A landscape with many valleys, sampled at points; each row gives a point and its height.
From any point a ball rolls to the lowest of the 3 points nearest to it. It stops when none of these is lower. Distance is the straight distance between rows; heights are no part of it.
mutum: [130 140 162 137 117 119 116  46 163 142 115 190 116 126 163 142 138 105
 158  58]  (h 3.16)
Nobo: [163 113 144  56 164 126 119 170 123 137 102  60 168 137  95  76 150 153
  70 112]  (h 5.50)
kuze: [141 113 110 117 148 105  76 123 146 127 165 152  98 144  83  79 139 126
  88 156]  (h 6.06)
nipi: [135 152  94 173 164 112  89  94 155 170 153  90 114 103  86 157  98 126
 127 157]  (h 5.11)
Zekul: [160 109 136  89 155 124 103 123 116 177 155 117 134 127  78  75  85 178
  95 136]  (h 5.75)
mapas: [ 95 119 133 150 139 147 154 209 159 106 134 140 190 140 144 185 105 124
 166 110]  (h 7.02)
sos: [126 149 118  47 112 153 174 119  66 146  91 102  96  80 144 128 109 140
  69  96]  (h 3.52)
Lir: [100 107 123 133 113 134 126 185 186 122 125 145 204 129 141 159  92 117
 179  66]  (h 7.97)
nes: [140 123 100 102 143 120  96 175  80 134  93  86 115 130 136  86 110 172
  88 102]  (h 5.73)
Ruka: [170 104 124  65 171 135 130 168  95 142  91  49 145 145 133  77 141 188
 103 111]  (h 4.00)
Vegov: [143 127 116 131 161 123  97  96 127 177 167 103 119 118  73 122  79 134
 118 163]  (h 1.46)
vumo: [109 107 158 121 154 138 146 204 175 113 171 155 202 147 121 184 105 132
 155 133]  (h 8.32)
rotud: [101 121 117 153 126 140 122 160 171 114 102 148 202 127 148 148  84 111
 180  61]  (h 7.75)
kevu: [126 152 116 173 165 140 140 180 165  93 131 111 161 104 110 197 147 115
 136 146]  (h 3.61)
rabol: [128 144 159 167 124 129 177 109 129 121 132 127 155 127 121 187 142 104
 168 173]  (h 3.00)
kimek: [139 166 137 163 106 120 127  84 166 146 110 150 145 120 154 175 122 107
 196  90]  (h 6.75)
ridum: [151 115 146  72 152 121 146 161  90 140  69  50 115 130 152 122 136 168
  84 105]  (h 2.75)
gatas: [138 148 158 152 108 142 162  94 131 143 152 139 133 111 119 161 132 110
 170 174]  (h 2.26)
nimob: [141 134 120  87 157 120 112 175  75 130  89  75 122 131 124  83 123 184
  91 120]  (h 4.28)
vap: [141 144 144 148 140 129 160  90 136 120 147 126 129 113 106 168 151 113
 152 189]  (h 2.46)
tuzal: [132 133 134  55 132 144 180 127  83 161  86  69  89  96 134 134 127 134
  72  82]  (h 2.69)
lusir: [124 157 136 166 103 118 133  79 163 147 108 145 156 132 162 149 104 109
 197  87]  (h 6.22)
Guz: [126 154 140 165  98 107 134  94 161 154 117 153 163 125 171 174  96 108
 198 113]  (h 6.90)
Topek: [119  84 133 146 127 148 120 136 100  75 122 136  89 162 124  85 168 136
 124 141]  (h 6.59)
Zok: [135  78 145 135  99 182 125 130  99 105 132 156 107 152 113  92 167 142
 156 146]  (h 3.67)
pakev: [113 109 159 114 141 145 119 198 164 128 152 172 206 144 130 177  75 124
 170  94]  (h 8.71)
reg: [144 116 154  70 149 106 131 171 120 144  70  29 139 119 157 116 159 136
  97 112]  (h 3.90)
nel: [159 109 103  94 157 112 104 151 110 153 147 129 118 134  99  72 107 173
  88 131]  (h 5.00)
nada: [127  96 154 140 103 153 139 130 122 121 149 179 106 134 106 112 176 125
 129 168]  (h 5.10)
fer: [161  93 141  67 170 152 132 141 105 142 129  84 156 148  68  67 128 174
  86 147]  (h 4.99)
lumuz: [125 149 126 150 103 123 118  63 164 166 130 163 145 126 158 147 121 103
 194  85]  (h 6.82)
niz: [130 157 124  67 151 121 148 125  74 145  93  76 101 113 163 133 105 151
  78 105]  (h 1.55)
robu: [129 125 167 146  91 161 161  87 122 146 165 176 122 135 101 122 152 117
 167 163]  (h 4.12)
vugu: [128 164 130 164 129 127 162 157 141 113 131 118 159 112 125 192 141 108
 149 156]  (h 3.09)
guvu: [ 88 131 106 108 113  86  96 116  93  72 109  98  78 116 170 104 115 119
  80 111]  (h 6.09)
gitu: [133 165 117 186 134 138 157 151 151 101 135 105 166 117 132 177 153 121
 149 166]  (h 2.98)
pofo: [118 155 102  69 132 114 124 141  61 137 111  87  83 114 168 116  98 161
  61 109]  (h 2.30)
Dotu: [136 129 132 145 144 121 105  91 156 108 167 141  92 119  86 123 153 101
  98 178]  (h 6.42)
bon: [121 171  95  45  82 140 158 123  72 164  98 160  91  66 136  85 132 127
  57 108]  (h 4.77)
buz: [118  71 132 151 102 163 141 141  93  71 107 143  97 177 158  82 161 146
 143 130]  (h 6.70)
kuga: [114 148 118 159  94 119 157 149 140 124 129 134 193 133 147 175 115 113
 185 146]  (h 5.45)
Tofus: [145 158 123 170 153 124 136 102 161 116 141 118 123 117 100 168 143 103
 116 189]  (h 3.55)
nipod: [126 143 123 178 157 149 154 203 167  96 136 116 175 131 124 195 148 127
 135 129]  (h 4.32)
Falu: [155 170 138 173 131 129 155  56 153  83  89 190 147  92 183 167 134 112
 154  63]  (h 3.91)
Sok: [119 153 150 163  92 130 164  87 140 149 138 154 151 137 141 176 122 108
 184 151]  (h 3.54)
nebe: [125 143 183 135  99 145 149  97 129 147 149 143 140 142 125 158 139 116
 174 155]  (h 2.92)
duto: [112 127 129 159 124 134 137 184 154 132 122 137 200 142 148 179 110 116
 192 117]  (h 7.30)
fara: [135 143 147 179 124 141 154 134 143 105 133 121 145 106 121 189 138 101
 145 176]  (h 2.22)
Dasad: [ 90 117 112 115 110 107 126 111 111  62 101  94  76 146 175  98 117 125
 100 123]  (h 6.89)
gori: [157 119 103  89 161 121 112 170  79 147 126 104 136 149 125  74 109 195
  84 123]  (h 0.77)
Mun: [143 119  85 114 135  98  80 164 100 108 132 107 105 134 139  72 108 161
  89 134]  (h 0.30)
bomel: [118 105 150 131  97 157 134 101 112 140 145 179 115 158  96  99 160 131
 171 142]  (h 0.78)
Zunet: [125 155  85 196 156 120 139 168 169 127 122  98 143 101  97 186 156 115
 137 148]  (h 3.41)
pupu: [106 156 111  57 101 131 174 122  80 158 103 121  86  61 138 131 113 146
  58  86]  (h 3.94)
dedip: [102 114 153 136 141 127 117 204 173 122 149 147 216 130 119 168  97 132
 166  95]  (h 8.61)
mib: [141 141 107 163 161 102 107  87 152 154 147 110 116  99  93 158 114 102
 107 175]  (h 4.53)
Sofi: [155 110 131  82 162 134 106 109 121 176 147 101 130 139  61  85  84 167
  94 161]  (h 6.43)
Kog: [144 157 124 167 141 129 116  89 166 133 146 110 125 109 104 151 135  88
 108 169]  (h 4.05)
goda: [131 131 145 147  95 135 134  77 156 170 139 202 122 137 138 127 142 111
 169  71]  (h 5.24)
fezok: [133 110 108 126 142 118  75 156 121  91 134 142  94 141 128  78 143 126
  85 142]  (h 6.68)
laziz: [114  93 119 134 119 121 115 138 112  64 103 123  75 150 150  93 159 123
 106 141]  (h 6.69)
pap: [147 106 133  55 139  95 118 183 123 150  79  32 142 123 149 113 164 117
  97 125]  (h 5.44)
Teg: [149 148 145 152 136 126 141  83 148 109 143 135  98 115  90 160 154  88
 113 177]  (h 4.83)
peti: [119 106 170 134  96 160 151 110 119 151 146 170 121 149  93 121 137 127
 174 142]  (h 2.64)
teteg: [142 158 118 170 127 130 127  65 171 108  91 153 154 113 181 147 126 119
 166  58]  (h 2.31)
viv: [111 145  85 108 132  82  97 146  89  96 112 108  77 134 180  94 104 131
  83 132]  (h 6.88)
Nale: [114  93 145 144  92 164 131 117 116 152 155 192 117 174 116  88 159 139
 177 118]  (h 2.11)
liliv: [122 150 134 163  94 128 160 106 126 143 137 127 152 118 131 179 118 119
 188 165]  (h 2.97)
tad: [122 112  91 116 130 103  86 151 123  88 119 120  87 151 157  86 129 125
  92 132]  (h 5.81)
Zibi: [135 128 137  57 135 132 153 136  93 152  81  43 103 109 158 134 145 133
  74 106]  (h 2.23)
povu: [132 154 115 168 130 124 139  88 178 125  88 143 173 111 180 149 110 117
 179  56]  (h 4.38)
mivul: [113 143 128 168 142 147 156 198 161  99 142 137 191 127 121 182 135 127
 153 146]  (h 5.37)
Vebav: [133 120  92  98 146  91  90 163  93 129 114  95  90 118 170 102  94 141
  88 107]  (h 6.23)
dak: [145 118 116 126 154 105  92 104 147 146 174 139 108 109  77 113 107 129
  86 150]  (h 5.13)
Tinu: [150 129 124 132 146 127  94 107 159 130 174 134 102 126  77 103 131 117
  82 143]  (h 5.56)
sabar: [167 101 124  76 175 126 110 159 105 146 125  97 135 158  94  63 119 183
 100 134]  (h 3.97)
Gilog: [114  94 143 133 132 147 122 136 118  89 131 159 107 159  98  92 179 129
 118 149]  (h 6.32)
Zazop: [ 99 140 115 149 108 126 133 163 169 132 106 139 202 133 158 151  97 121
 192  78]  (h 7.24)
renu: [152 130  96 119 162 113  95  91 127 173 178 113 109 124  76 122  93 152
 111 165]  (h 4.95)
sunor: [101 159 104  85 119 100 121 128  91 121 113 112  79  99 165 115  97 123
  61 106]  (h 3.10)
punom: [136 103 154 140 120 147 150 100 119 101 162 161 114 135  78 131 166 104
 130 177]  (h 6.46)
taroz: [150 120 106 104 147 117  77 122 124 152 168 138 107 130  80  81 113 156
  79 139]  (h 5.51)
mubu: [135  84 125 150 127 135 102 134 115  83 119 142  95 161 125  78 170 132
 108 140]  (h 6.63)
Pok: [128  82 132 151  94 165 143 128  92 114 142 180 102 183 132  80 151 139
 162 141]  (h 2.91)
Ber: [122  96 141 142 139 132 108 114 137 100 156 164  96 148  91 107 181 117
 103 160]  (h 7.28)
mise: [ 91 102 123 131 111 117 134 121  97  50  88  91  58 135 158  91 138 107
 104 127]  (h 6.98)
dopu: [ 98 101 133 146 113 130 134 129 102  51  95 106  71 166 155  96 153 131
 109 138]  (h 6.78)
Dup: [135 111  84 125 143 105  75 142 114  94 129 136  96 150 140  75 128 128
  87 141]  (h 6.19)
guvi: [157 100 149  65 154  94 104 196 132 144  89  44 159 133 144  87 173 123
  78 123]  (h 5.96)
kora: [138 164 148 161 125 123 130  49 156 144 107 188 133 115 168 152 140 119
 164  54]  (h 0.41)
monat: [ 82 132 118  89 106  97 121 121  93  73 109  93  56 113 183 109 113 107
  82 118]  (h 6.21)
dov: [123 133 140 152  91 120 146  70 127 174 141 160 143 132 139 157 123 106
 185 124]  (h 4.34)
sepa: [ 99 161  99  61  94 125 147 114  76 148 116 146  87  76 154 110 111 121
  60 107]  (h 3.98)
tir: [145 117 117  94 162 134 112 113 118 178 160 113 113 122  68  88  88 154
 100 148]  (h 5.83)
gug: [117 112 148 124 138 147 149 214 163 111 157 160 207 127 135 186 109 131
 155 110]  (h 7.96)
kez: [ 77 137 113  92 108  84 124 107  94  94 113 105  65  93 155  90 104 108
  70 108]  (h 4.72)
fura: [129 158 125 166 106 141 158 137 124 134 131 132 161 116 136 182 134 117
 171 174]  (h 3.73)
komeb: [118 113 169 138 100 153 139 103 123 136 154 180 122 141 104 127 156 128
 153 153]  (h 3.05)
gido: [130 113 146 130  95 147 111  71 145 174 154 201 118 155 128 139 137 111
 174  77]  (h 5.82)
zene: [133 155  91 183 156 132 124 148 157 109 126 105 140 108 120 186 151 106
 126 157]  (h 3.30)
liso: [149 136 127 138 157 122  85  88 143 169 174 112 100 112  73 126  94 133
  99 159]  (h 4.50)
Dabib: [109 120 145 147  91 134 142  85 139 175 160 184 124 150 120 123 142 122
 197 126]  (h 3.76)
gosuv: [103 141 123 164 116 116 143 120 178 132 114 148 189 127 164 150  96 121
 204  72]  (h 6.27)
Molu: [125 113 149 135  80 162 128 110 122 162 162 192 111 153 117 111 144 139
 171 126]  (h 2.80)
pibo: [112 156 132 167 100 125 139 137 146 140 128 129 189 122 155 167 115 104
 187 126]  (h 6.47)

Where does a ball stop that starts at each point below?
duto => gatas
pakev => fara
Dasad => niz
pibo => gatas
monat => niz
dedip => fara
vumo => fara
guvi => niz
Nobo => niz

Call two points neighbours if one is among the 3 nearest of the other. Go from one point of each pair to the other, from neighbour to neighbour, staying as low as possible. Name the highest point that can't be avoided.
gori / Vegov => taroz
kora / Vegov => gido
Vegov / Mun => Vebav
Vegov / bomel => nipi
gatas / fara => rabol
gori / niz => nimob
